Each row is a point on a landscape with many valleys, with its height.
A ball rolls from a point to the lowest of its 2 nearest points, and stops where none of them is lower. Distance is the straight distance between rows; heights are no part of it.
z917 h=5.29: [191 198 127 126 109  97 156 114 156  50 164 161 111 229  74 111 178 160
 156 156 105 162 151 144 117 150  92 191 181 116  93 121 141 100 134 138
 146 100 113 154 124 164 143 205 180 133 106 127 131 117 161 104  85 134
  93]
z454 h=7.82: [ 96  72 179 114 126 105 154 102  98 144  85 103 135 100 134  86 128 105
 195 139 158 149 105  80 126 116 133 116 119 141 101 134 166 155 134 161
 101 139 211 132 120 144 124  97 144  60 159 129 106 125 114  87 134 130
 147]
z828 h=2.69: [171 141 140 135 111 147 107 154 138 148  93  87 103 109 122 154 103 134
 114 111 129 118 113 196 152  99 158 128 174  90 111 111 110 131 152 120
 110 121  82 117 115 151 123 169 125 139 114 116 175 116 133 172 150 140
 109]
z373 h=5.39: [138 142 123 126 139 141 160 143 112  90 131 138  95 121  87 155 141 141
 115 110 125 162  84 164  66 146 118 159 111 151 105 140 167 173 122 107
 109  39 151 137  66 172 140 149 114 135 131 138 171 123 134  75 110  96
 186]
z856 h=2.84: [ 79 106  76 105 177 135 154 144 149 181 117  96 150  82  98 102 123  94
 114 137 147 121 196 137 164 154 127  80  71 163 129 139  93 112  81  55
 165 119 117  88 137  82 144 114  90 131 119 129  61 116 148 155 103  98
 148]
z379 h=5.97: [100 130 115 121 127  62 170 118 107 118 171 171 152 194  94  48 171 145
 159 131 148 144 193  52 107 170 117 155 112 132  89 118 180  80  88 123
 188  97 154 180 117 141 112 161 165 139 166 114  86 127 128 109 119 141
 112]
z677 h=4.02: [ 98 137  90 117 144 122 147 120 136 136 126 168  95 113 122 147 131 186
 100  79 128 102  93 140 100  50 123 135 148 122 106 148 128 117  52 108
 155 104 171 183 108 106 102  99 114 155 135 102 124 127  48 171 106 136
 108]
z240 h=3.39: [ 36 104  83 138 117 114 121 117  79 143 147 150 166 144  99 123 117  91
 102 122 112 138 200 133 138 192 144  70  47 193 114 130 135 148 104 121
 194 123 158 111  85 130 147 102  79 122 111 137  56 156 127 130 149  96
 192]
z121 h=5.08: [ 80 150  81 144  66 136 152 131  90 119 177 161 121 171  75 173 162 136
 120 137 115 165 120 132 135 154 140 124  97 149 143 119 154 136  97 105
 171 107 165 157  88 174 124 131 121 126 141 158 122 129 137  89  88 116
 103]
z612 h=8.08: [159 139 121 143 153 159 104 131 108  74 142 121 119 142 126 173 128  98
 101 127 129 120 120 169 129 189 113 132 103 164 142 120 137 139 151 100
 117  94  77  66 113 149 140 149 113 147 114 154 153 157 169  54 128 122
 168]
z310 h=4.44: [133 165 145 159 135 126 102  59 115  54 123 197  87 170 120 170 115 172
 114 102  93 117  93 177 123 116 107 130 161 178 128 159 119 138 144 164
 128 122 150 126 117 134 166 111 121 125  60 128 120 128 117  97 119 136
 151]
z486 h=4.55: [ 90 127  98 137 147 128 138 108 126 142 115 169 108 118 104 140 115 161
 105  80 127 103 137 144 111 118 138  99 116 154 110 135 129 120  84 100
 163 103 158 148  95 121 118 102 110 154 117 117 111 116  85 155 135 127
 145]
z385 h=2.81: [140 129 161 117 101 119 137 129 122 154 162 139 154 126 186 113 126 144
 150 144 107 122 114  82 115  70 101 169 169  68 155 138 108 100 161 180
 110 183 106 171 186 112 117 112 167 118 136 122 147 105 113 193 147 135
  92]
z743 h=3.10: [152 163 147 155 120 109 111 108 136  96 182 139 157 156 192 141 127 138
 133 129  92  99 127  78 123  85 106 168 179 102 186 139  89 102 159 189
 117 210  81 156 218  81 130  94 129 156 110 127 139 119 133 163 129 136
 108]
z825 h=4.72: [130 126 143  93 202 144 167 118 147 139  91 137 101  94 114 118 114 157
 134 109 131 143 104 138  90  91  99 156 134 121 113 175 153 143 133  98
 113  57 142 119 105 106 159 125 128 132 126  90 138 104 104 126 106 120
 181]
z997 h=1.63: [113 123 137 118 121 112 155 117 149 147  94 110 114 126  95 124 134 144
 174 117 156 127 144 125 178  99 156 114 165 120 104 100 114 106 109 130
 153 149 145 161 118 126 106 140 153 120 126 109 106 104 102 156 114 147
  69]
z421 h=1.48: [148 139 156 131 151  93  85 101 155  86  96 135 114 138 166 141 113 170
 132 103 128  90  92 128 120  65 128 150 193 129 111 128  98 113 111 187
 113 158 139 165 156  91 118 119 127 133 117 102 147 149  69 148 120 157
  86]
z389 h=5.24: [163 139 152 138 189 134  85 102 144  91  79 145  90 117 156 152  90 170
  97  71 119  95  82 177  91  82 127 134 172 143 106 156 120 133 146 145
  95  97 118 119 111 112 140 132 100 161  89 103 170 125  86 142 158 137
 166]
z268 h=3.02: [126  76 149 145 152 135 115 145 106 157  77  94 122  65 127  75 106  79
 111 135 160 118 148 156 133 169 164  54  89 141  97 119 145 171 159 114
  96 120 137  77  89 150 122 133 119 121 119 140 127 133 164 110 189 119
 194]
z49 h=5.52: [114 107 146 153 121 102 127 100 142 146 152 135 144 137 163  81 117 120
 158 142 134 115 191  55 174 144 120 109 139 110 167 120  88  84 150 161
 156 223 112 141 183  96 111  90 137 140 112 129  72  96 152 171 171 140
 117]
z465 h=3.61: [ 72 106 132 107 103 137 177 120  89 178 152 154 134 106 129 132 108 117
 139 168 110 165 116  98 136 116  93 144  97 109 173 182 131 138 139 112
 136 129 155 120 142 127 148  84 138  73 138 134  94  96 134 135 103 107
 138]
z546 h=5.75: [191 167 133 122 136 104 159 138 191  59 147 124 119 198  68 101 174 127
 162 145 155 141 170 117 113 177 113 183 161 123  94  99 140 113 116 125
 140  82  93 133 121 130 131 204 170 134 149 116 144 138 144  80  79 133
 104]
z823 h=4.96: [136 111 149 170  97 127  88 115 135 142 130 112 141 139 150  99 123 103
 134 156 133 114 169  98 192 154 150  78 144 111 160  94  94 106 179 158
 130 219 106 116 145 127 111 123 146 135 111 148 101 123 167 136 189 145
 102]
z965 h=4.36: [169 116 158 105 172 132 126 124 134 106 133 127 164 121 170 104 130 111
 133 156 123 130  97  87  71 146  81 159 102 128 140 160 151 140 158 138
  73  94 110  79 166 113 149 128 147 107 147 129 158 145 143  72 120 132
 166]
z52 h=3.08: [160 177 133 165 110 126  83 101 156  92 126 116  99 170 137 172  96 148
 135  97 109  97 137 168 183 112 139 128 218 131 142  98  79 104 147 171
 141 193  86 129 147 120 136 146 110 157  85 122 129 121 120 165 149 152
  87]
z798 h=5.28: [116 108  92 125 102 123 128 168 108 162 191 138 189 125 139 104 165 114
 108 157 135 126 145  58  97 164 126 129  70 101 140 101 152 103  92  97
 140 126 118 138 149 139  99 127 144 135 195 146 141 156 143 108 129 133
  98]
z380 h=6.67: [113 103 132 120 141  93 149 125 104 161 176 178 154 144 141  52 125 133
 120 120 129 127 203  47 104 174 110 123 114 116 124 142 147  82 151 126
 167 137 104 145 135 137 113 136 147 154 139 122  90 111 143 153 190 152
 174]
z776 h=5.04: [149 148 117 103 173 129 162 132 144  97 147 157 123 132 113 125 140 146
 111 127 114 152 105 132  63 129  87 174 120 127 120 165 152 139 125  99
 114  36 114 129 114 120 149 147 133 140 134 115 155 121 125  90  90 114
 164]
z920 h=3.70: [149 132 145 102 151 103 127 106 127 104 163 193 176 148 192  97 140 159
 100 131  89 130  80  66  56  93  87 177 131 116 155 179 142 110 155 172
  91 121 119 158 163 107 130 116 155 138 113 129 149 132 101 127 135 130
 148]
z38 h=8.40: [112 131 111 134 170 146 121 110 111  79 131 123 119 143  96 148 126  89
 124 117 138 132 172 172 151 208 116 105  85 204 124 123 142 145 122  92
 151  93 108  65 104 125 162 133  93 137 109 146  91 158 162  50 110 110
 191]
z727 h=8.76: [ 98 127 149 116 131 125 151 122 112  92 132 138 108 152  77 124 103  96
 148 149 129 174 166 149 156 192 107 132  96 178 128 158 144 169 165 114
 149 102 122  75 107 140 174 140 114  89 110 128  73 127 182  65 101 116
 200]
z534 h=2.16: [164 164 165 131 127 104 106  95 136  66  99 130 109 180 121 152 141 157
 154 116 126 115 108 144 158 101 138 151 207 143 103 116 122 118 141 193
 118 150 131 153 136 135 136 164 154 115 102 109 140 145 101 106 112 164
  82]
z703 h=2.94: [150 139 120  98 190 130 123 117 165  99 123 120 148 111 159 145 150 156
 119 109 127  85  78 120  94  82 106 168 126 139 124 156 128 132  69 118
  91  91 137 119 175  67 144 108 118 127 144 106 145 173  81 108  51 137
 112]
z908 h=2.59: [ 77 102 139 135  96 139 137 114 132 175 103 156 103  94 140 134  78 142
 136 129 118 145 113 155 142  90 125 113 142 101 146 136  83 131 147 135
 155 167 155 169 116 103 111  79 141 116 107 107 114  71  95 215 159 106
 115]
z10 h=3.43: [117 118 117 138 166 144 128 120 158 169 128 115 129  81 156 105 102 107
 123 126 126 106 169 129 144 124 111 100 103 122 173 154  79 112 134  99
 125 161  90  90 180  62 149  69  99 148 101 135  87  90 161 184 142 120
 149]
z752 h=0.94: [133 116 174 147 144 105  74 106 152 118  78 126  96 107 189 116  78 163
 145 101 138 104  93 133 116  71 124 127 192 108 104 127  87 119 136 185
 111 177 149 172 142  88  99  97 135 139 125  93 150 114  74 179 171 141
 105]
z308 h=3.68: [147 143 125 133 107 168 123 153 122 133 109  91 112 110 105 183 116 110
 112 138 128 132 105 190 169 130 150 119 134 119 147 107 111 144 151 103
 114 122  89  88 115 149 132 151 115 123 112 136 161 127 162 122 121 128
 109]
z260 h=5.81: [108 135  87 135 126 158 155 155  93 121 144 140 111 115  86 165 130 122
  95 105 125 149 119 170  79 178 131 122  76 161 119 127 166 170 106  79
 139  44 142 121  62 172 127 136  92 146 141 153 150 129 139  94 121  95
 190]
z129 h=3.30: [179 163 142 130 160 132 125 113 137  96 170 135 150 153 181 139 124 131
 118 124  85 114 119 101 107 105  93 168 159 112 174 162 108 114 186 162
 100 150  52 109 196  87 154 115 129 154  97 132 148 119 153 137 131 144
 155]
z198 h=6.17: [178 154 135  94 143 128 152 156 196  93 111  85 130 147  84 125 169 131
 163 131 170 125 130 126 116 140 139 183 156 120  88  93 140 137  81 120
 117  83 109 139 140 104 123 182 151 120 167  97 159 158 113  95  49 133
  77]
z667 h=1.44: [158 152 145 132 150 143  84 145 144 132 102 100  92  94 196 154  68 154
 110 108  87 122  67 195 101  24 121 184 214  91 135 157 103 129 163 151
  84 122  99 145 145  90 160 124  91 138 108  90 193 122  92 211 148 125
 136]
z931 h=4.18: [191 127 147  84 153 126 138 143 167 103 165 140 185 152 173  78 144 101
 128 175 112 142  99  63  43 161  68 203 107  98 154 156 142 136 159 140
  72 105  88  96 190 100 145 155 167 107 153 134 165 142 143  98 103 124
 154]
z14 h=2.88: [111 145 107 117 101 130 162 129 145 147 147 114 137 147  94 149 152 136
 150 146 129 136 151 114 196 119 133 133 146 112 157 105 102  93 103 114
 159 155 115 141 150 117 127 130 140 119 133 121  98 115 135 132  81 139
  53]
z30 h=3.22: [158 146 115 100 175 136 103 148 179 122 116  92 131 101 170 152 127 157
 113 103 130  74  86 150 111  48 120 173 158 109 131 150 107 126  66 116
  94 120 114 126 186  51 140 112  96 139 143  99 155 171  80 168  59 150
  84]
z332 h=8.45: [104 128 161 111 115 113 167 110 103 104 128 130 117 150  81 118 128 111
 175 160 134 177 135 112 159 156 114 142 125 150 130 137 150 149 155 136
 136 121 152 118 117 145 151 140 149  77 135 129  98 112 165  69  95 130
 144]
z698 h=5.66: [ 79 125  92 133  84 148 158 155  74 144 168 143 128 117  96 176 128 111
 103 143 110 173  99 137 111 159 130 120  66 145 150 131 154 173 121  88
 150  89 156 127  82 172 128 115 107 108 155 167 138 126 145  95 109 101
 159]
z301 h=2.07: [138  80 151 156 147 140  83 129 104 148 113 112 131  76 169  75 107  78
 101 150 142 104 147 132 134 173 140  57  81 131 131 123 129 145 172 125
  82 150 109  62 131 134 129 111 125 122 119 150 125 144 176 104 197 139
 177]
z403 h=3.80: [147 139 109 109 116 132 162 165 184 156 137  72 156 131  90 113 165 117
 159 150 156 130 185  99 186 147 141 130 131  91 133  81 112  89  95  88
 153 136  91 125 150 120 112 167 153 137 163 120 114 124 153 130  89 141
  53]
z907 h=3.07: [121  96 139 154 192 143  84  97 118 116  88 106 138  75 182 132 116 124
 116 101 141  78 105 138 110 113 135  78  85 165 120 122 120 139 103 127
  83 113 162  91 137  93 132  66  99 122 141 134 133 160 105  91 141 125
 165]
z145 h=5.80: [ 99  93 101 133 160 132 143 157  94 157 103  60 154  76 111 104 148  98
 128  91 161 124 137 127  92 156 161  68  65 161  77  72 172 163  70 110
 118  69 187 126  71 139 102 113  87 132 174 144 136 165 133  97 145  94
 194]
z769 h=4.30: [ 82  94 132 125  75 119 146 130  83 173 182 173 147 130 141 114 116 115
 126 170 111 160 143  70 141 146 118 123 101 103 170 141 124 111 167 133
 158 178 131 141 141 149 120 102 153  97 135 147  98  98 149 154 164 135
 128]
z878 h=7.83: [174 141 136 146 160 146 102 109 119  90 124 146 103 161 131 148 111 123
 102 102 129  99 139 165 130 184 121 114 137 162 127 134 133 127 172 125
 126 109  66  67 113 149 138 155 120 169  81 144 144 143 156  93 167 143
 175]
z842 h=6.69: [166  99 166 114 104 146 110 171 127 167  76  67 120  67 152 124 140 107
 141 160 142 131  74 143 114  80 148 136 121  70 107 122 145 166 140 140
  52 133 145 117 144 152 121 133 152  86 167 121 180 140 132 136 131 129
 100]
z992 h=5.72: [151 118 137 100 106 135 187 196 161 159 106  59 115  90  71 122 143  86
 175 173 173 173 135 134 133 138 140 154 130  81 105  91 142 154 122  92
 114  96 115 121 104 157 106 178 158 101 188 125 157 101 163 122  96 117
  98]
z513 h=5.48: [130 115 154 115 142 134 130 127 135 129  50 102  83  90 110 156 124 155
 145  85 149 129  85 173 123  70 168 123 165 130  76 125 137 158 117 131
 113 105 168 160  81 149 107 128 120 124 123 101 153 123  79 140 133 125
 135]
z393 h=5.33: [116  88 127 112 172 134 147 147 116 162  87  92 146  71 132  94 147 120
 136 103 157 117 119 104  79 115 147 104  83 128  81 112 176 146  77 105
 103  74 183 133  99 130 106 101 116 124 181 119 146 151 106 108 137 110
 173]
z524 h=5.89: [ 94  93 104 127 156 143 139 153  99 135 123  51 163  82 116 119 140  68
 148 132 161 139 140 128 114 170 131  87  50 166 109  86 157 167  79  96
 108  79 167  85 105 125 132 109  82 103 184 162 125 159 152  57 106  89
 175]
z885 h=4.29: [ 70 112 101 137 118 125 141 116 113 153 115 167 131 123  94 130 106 125
 110 111 123 128 171 143 133 168 153  83  88 172 119 140 125 137 118 111
 178 119 158 128  79 132 127 103 105 132 104 127  83 119 116 153 155 113
 175]
z101 h=2.48: [ 56 124  75 151 108 119 103 108  74 116 186 164 161 195 102 133 148  95
 111 138 106 149 196 100 165 204 126  95  64 178 150 124 144 118 105 110
 209 145 140 119 109 138 149 120  91 133 125 150  48 161 151  88 136 110
 146]
z510 h=3.95: [114 127 118 119 209 133 151  97 175 131 112 130 100  94 125 127  89 134
 133  97 126 105 151 146 147 112  99 122 133 147 156 165  89 131 114 101
 139 123 105  82 158  50 165  88  97 150  92 112  83  97 126 164 107 142
 160]
z824 h=7.41: [149 128 123 157 153 126 103 113 125 121 112 132 130 152 118 111 123 112
 114 100 147  95 189 125 153 196 149  79 130 161 113 104 139 109 143 122
 153 140  97  91 101 146 115 158 127 172 108 138 106 145 148 101 176 143
 153]
z835 h=4.20: [133 123 145 178  76 123  65 131 150 155 110  96 113 116 168 102 105 128
 129 136 139 111 148 144 179 108 160  74 161  84 133  81  66 104 155 170
 120 217 110 160 147 115  92 119 139 152 118 132 136 104 134 192 190 134
  71]
z763 h=0.87: [126 165 121 124 161 159 148 119 155 152 131 109  93  92 162 160  67 140
 132 114  77 124  81 182 129  24  90 183 203  91 166 163  91 142 136 135
 110 130 101 124 170  58 177  98  99 129 106  89 142  89 108 215 102 118
 119]
z360 h=3.69: [180 195 119 151  89 127  77 110 138  82 146 154 101 204 135 176 117 168
 110  92 112  90 134 168 148 118 137 133 209 134 126 121 114  85 132 173
 144 171 105 145 122 174 130 171 111 174  86 138 149 134  99 157 149 148
  79]
z450 h=6.24: [167 107 148  85 119 149 156 194 164 168  82  50 123  68 107 115 156  96
 172 160 167 153 100 131 101 109 140 167 121  70  93 111 155 168 106 104
  75  96 143 121 132 144 111 152 153  91 193 114 174 130 136 126  91 111
 101]
z434 h=5.58: [173 144 164 106 169 116 117 117 155  96  59 110  78 117 126 151 111 169
 140  83 131 122  80 186 116  53 141 159 213 124  69 142 133 145 128 156
  99  98 130 152 112 126 145 161 124 129 104  76 166 130  69 153 125 143
 125]
z82 h=4.40: [ 82 128 109 130  42 120 155 145  81 141 165 143 132 167 103 164 171 140
 145 154 130 175 104  94 143 120 161 129 116 119 139 100 155 121 120 142
 164 148 178 191  99 183  89 138 161 103 164 153 136 132 116 117 107 135
  58]
z636 h=3.87: [179 133 167  93 123 104  92 124 131  80 140 164 196 157 195 109 151 139
  96 149 100 124  57  83  70 118 114 182 135 124 146 146 141 134 166 195
  69 141 120 151 171 128 118 149 162 104 121 134 174 176 107 102 126 132
 126]
z149 h=7.09: [137  82 175 121 103 138 123 149  93 149  83  91 115  64 156 135 136 106
 151 153 138 151  43 124  96  86 149 128 114  98 108 129 162 193 158 156
  55 139 194 127 110 183 113 115 147  71 163 140 176 136 123 104 153 118
 147]
z377 h=3.77: [130 132 118 133  47 115  99 164 101 117 163 145 163 173 146 157 180 148
 109 151 135 138  92  80 108 127 170 144 118 111 126  96 155 119 121 161
 136 160 158 193 112 183  79 161 161 124 168 154 172 183  97 103 127 144
  50]
z212 h=3.63: [122 137 101 110 129 120 114 153 154 144 129 132 119 105 164 146 127 177
 100  98 134  90  90 133 107  32 127 159 162  90 120 143 109 106  57 118
 136 133 144 186 146  82  96  99 106 153 148 101 153 151  52 195  99 142
  72]
z983 h=4.10: [118 133  91 123 149 149 131 129 164 151 112 102 128 107  87 147 123 111
 114 125 138 117 171 167 188 154 146  88 110 159 143 116  84 115 112  71
 159 135  94  86 128  99 141 129  97 146  91 132  89 114 152 148 116 123
 121]
z25 h=1.60: [ 98 137  86 145 104 132 117 116 106 136 193 174 142 177 113 146 147 115
 108 139 101 134 190  88 179 186 123 116 105 148 181 137 114  95 127 110
 197 165  94 127 144 133 135 111 112 157 107 151  62 123 163 128 141 127
 134]
z532 h=2.54: [132 118 118 119 199 141 126 117 142 112 114 105 146  97 140 135 137 124
 133 109 148  98 120 131 113 131 115 123  94 158 119 129 139 129  83  98
 102  82 129  88 149  92 142 104 111 133 153 125 128 158 118  74  87 128
 145]
z615 h=2.80: [182 162 171 118  87  94  95 118 122  58 114 137 132 204 134 136 168 150
 143 136 125 134  96 127 129 124 145 170 194 138  92 112 154 130 160 211
 109 150 137 184 116 181 107 202 180 116 111 128 164 168  98  99 127 149
  71]
z292 h=5.38: [130 111 124 131 125 145 144 178 117 124 127  74 134  91 104 140 136  70
 140 163 159 155 111 133 116 174 131 124  77 131 131  97 151 169 119  94
  95  99 131  78 107 156 121 139 117  99 179 161 153 141 177  59 109 106
 145]
z133 h=2.61: [ 81 151  66 162  67 150 117 102 128 135 180 184 119 176  98 195 136 136
  97 128  91 129 147 148 183 155 146 102 121 152 183 133  91 111 108 115
 192 171 133 142 122 127 133  96  99 154  85 146  77 121 123 155 120 118
  86]
z191 h=7.51: [ 89  74 159 138 103 131 130 110  78 148 114 127 139  93 155 127 115 111
 146 149 129 150  79  95 109 110 134  98  87 135 131 132 151 167 143 151
 101 139 207 123 117 155 124  75 128  62 152 150 133 134 115  93 148 120
 163]
z160 h=3.45: [ 97 146  99 147 104 159 119  96 131 130 150 180 106 128 116 192  96 138
  92 113  87 120 117 183 147 135 124 121 129 150 173 158  86 141 139 117
 161 140 115 121 123 106 149  81  97 146  75 131 105 107 122 161 126 121
 136]
z541 h=1.80: [ 86 116 143 154 115 116 103 104 154 144  98 133  97 108 166 124  71 151
 143 118 130 119 114 135 148  99 116 102 153 115 144 113  64 118 122 162
 150 201 159 166 150  74  94  63 130 139 113 103 106  81  96 198 154 117
  87]
z286 h=3.49: [150 156 130 126 172 104 143  92 135  98 172 183 132 164 152 115 132 166
 114 107  93 119 132  93 101 109  84 165 158 129 154 174 118 103 150 150
 132 126  90 137 169  90 155 117 136 163  93 123 120 107 132 138 122 150
 155]
z560 h=4.83: [152 138 121 111 101 142 169 178 168 155 104  49 125 114  64 120 142  91
 157 161 162 155 169 148 195 156 151 116 140 100 119  76 114 126 132  85
 138 128  91 104 111 151 115 193 147 119 145 130 132 106 176 125 106 126
  80]
z294 h=4.01: [143  78 165 131 163 144 123 142 132 163  41  72 106  50 129  93 116 102
 136 120 167 120 112 159 126 115 168  76 113 120  88 124 144 173 142 118
  71 106 154  98  94 139 116 120 123 120 134 121 147 124 138 122 165 116
 169]
z597 h=4.03: [121 166 112 166 117 142  89  68 122  80 147 215  89 171 112 184 104 157
  96  94  91 102 126 185 129 157 118 112 139 183 140 162 113 133 133 142
 159 139 132 111 110 136 161  92  99 157  58 141 104 123 118 133 140 129
 152]
z577 h=5.63: [ 87 129  81 124 108  94 164 142  98 137 203 166 176 166 104  93 179 132
 120 141 129 145 155  53  81 163 113 153  81 123 117 113 175 100  61 102
 179  83 149 178 118 135 103 131 140 137 194 134 122 148 117  93 100 117
 100]
z68 h=4.86: [169 192 103 139 107 108 126 114 138  64 165 180 118 220  90 130 177 168
 124 121 121 130 143 137 106 157 116 156 153 146  98 126 161  94  97 129
 154 102 140 156 109 181 131 178 144 164 112 139 130 138 137  87  94 135
  92]
z601 h=5.74: [116 102  99 158 108 146  79 151  93 158 157 128 166 102 164 127 147 117
  83 142 129 105 127 108 115 140 151  80  64 118 150  98 132 109 116 112
 112 146 126 122 138 138 102 103 118 142 163 159 150 164 142 111 162 131
 116]
z722 h=4.91: [139 136 152 146 166 125 112  80 117  89  85 183  85 135 125 142 103 172
 108  72 115 111  99 160  85 113 124 120 147 166  95 158 143 144 146 148
 117  91 156 133  85 147 143 123 121 151  82 115 144 120  88 121 160 130
 184]
z7 h=2.86: [129  88 134 132 168 134 107 128 143 175 114 103 140  75 165  50 108  85
 125 143 142 108 195 108 138 151 114  74  87 123 143 145 103 111 152 112
  98 159  93  70 174  90 142  95 109 130 114 138  86 111 180 149 177 131
 177]
z623 h=4.37: [111 137 121 102 206 146 178  98 149 125 124 151  92 101 105 132 105 148
 127 112 117 136 131 160 124 116  80 144 124 147 138 188 130 148 119  85
 133  65 123  92 130  74 185 111 109 131 101 100  97 103 127 120  78 129
 184]
z973 h=4.84: [116  97 118 119  87 121 141 162 110 196 174 131 170 106 144  85 143 104
 127 176 132 137 159  60 134 144 119 110  85  80 157 118 134  94 132 107
 132 166 119 122 165 146 108 116 147 113 167 148 112 116 163 144 154 140
 109]
z542 h=4.04: [212 141 157  86 123 125 104 152 157 108 165 129 201 163 201  86 155 125
 102 158 100 118  85  73  60 132 104 202 129  88 160 136 132 134 170 171
  67 155  75 128 208 102 127 168 166 118 132 138 185 167 132 141 115 134
 127]
z188 h=4.27: [153 181 113 140  79 135 113 117 119 103 148 166 103 194  98 176 141 159
 115 111 116 123 128 160 142 135 135 133 170 134 123 124 133 101 130 142
 153 138 122 150 104 189 127 169 135 153 101 138 134 123 118 132 128 141
  83]
z880 h=4.76: [129  96 138 129 163 148 115 145 130 169  65 114 110  60 142 109 115 140
 110  97 146 108 112 150  96  84 160  95 107 108  93 126 142 138 119  99
 100  97 153 134  90 126 103 105 117 143 143 111 155 127  97 154 170 119
 164]
z461 h=2.47: [164 135 155 118 108 128 138 147 130 161 145 127 136 117 169 111 108 151
 137 125  98 136 122 122 114  68 110 172 182  57 139 136 114 113 188 158
 113 148  78 160 149 133 128 152 167 140 129 119 170  90 123 216 171 142
 124]
z17 h=2.62: [ 47 100 121 101  92 124 194 113 116 173 127 134 128 121  88 125 113 106
 163 168 131 168 148 121 191 125 121 121 100 142 160 167 109 138 123 111
 169 145 169 122 129 109 148  86 126  63 113 120  47  90 130 148  76  98
 116]
z626 h=8.12: [ 73  95 173 116  95  88 167  90  69 113 127 141 126 153 112  97 135 120
 193 155 140 177 116  87 144 130 130 133 116 154 112 141 166 147 153 166
 138 140 208 158 113 155 137 113 157  56 141 131  90 111 132  89 122 135
 140]
z562 h=1.33: [ 56 105 106  96 127 121 183 136 124 173 141 114 149 124  85 103 118  89
 144 166 141 163 184 104 178 161 112 113  76 154 144 157 114 128 102  83
 173 125 136  97 142 108 153 114 107  85 131 123  39 110 157 119  79  93
 140]
z565 h=4.66: [143 118 129 137 104 163 120 179 113 145 109  68 121  80 119 162 132  85
 114 168 142 140  89 168 149 137 151 107  82 109 144 102 131 165 141  98
  83 124 121  77 121 159 122 137 124 103 152 155 168 134 181  98 124 117
 114]
z723 h=6.80: [136 127 120 157 115 102 107 117 105 118 156 155 141 203 110  79 142 101
 127 124 134 120 219  72 155 224 136  94 125 151 117 105 164  94 155 139
 182 165 114 118  93 181 116 178 144 164 127 146  78 142 160  92 194 147
 143]
z386 h=3.62: [142 163 142 179  92 118  68 119 158 113 127  94 111 144 179 145  87 143
 141 117 113 103 138 146 178  99 142 116 205 103 150  83  57 101 145 186
 130 231  99 158 172  97 110 115 115 158 109 118 139 114 123 188 161 138
  65]
z859 h=3.27: [160 165 137 114  63  89 101 132 117  89 158 173 154 209 146 136 175 176
 116 132 112 131 108 100 106 114 140 172 170 116 112 121 145  98 139 188
 133 154 132 212 126 177  92 186 179 134 124 139 158 156  85 139 130 150
  56]
z791 h=6.34: [117 125 111 136 139  85 132 118 107 130 171 164 157 183 111  68 153 126
 130 121 137 121 213  54 124 199 121 119 114 143 110 112 165  77 115 123
 180 127 117 145 120 148 114 162 142 158 154 126  85 138 144 106 163 149
 139]
z500 h=1.94: [180 157 129 120 124 137 115 158 148 146 119 102 108 118 150 144  93 158
 116  93 103 121 108 187 119  61 133 173 208  78 109 134 113 112 155 129
 118 105  67 146 128 129 145 178 121 157 113 100 187 109 106 218 154 142
 127]
z358 h=5.60: [114 106  84 158  92 169  93 177  97 154 131  85 137  85 139 163 152 100
  81 147 139 123 100 162 134 137 176  70  48 125 145  81 133 145 109  92
  99 123 134 102 108 161 103 119 101 130 156 171 169 161 158 102 136 110
 112]
z512 h=2.93: [ 95  91 145 112 109 126 151 130 131 178  67  94 120  87 122 113 132 121
 177 141 165 142 115 120 161  71 155  97 134 103 108 110 117 126 109 132
 123 157 182 156 121 126  98  99 154  82 145 117 115 103 101 162 123 120
  80]
z395 h=4.82: [121 135 113 116 109 164 154 141 146 140  87 100 103 107  59 177 114 103
 127 131 135 146 134 204 185 152 160 104 124 158 130 115 109 160 142  88
 144 113 113  85  91 141 143 146 109 119  84 128 118 107 156 128 106 114
 133]

For each start below, name the point where the ball stops.
z542 => z763
z260 => z301
z626 => z997
z698 => z752
z486 => z532
z389 => z25
z145 => z301
z379 => z562
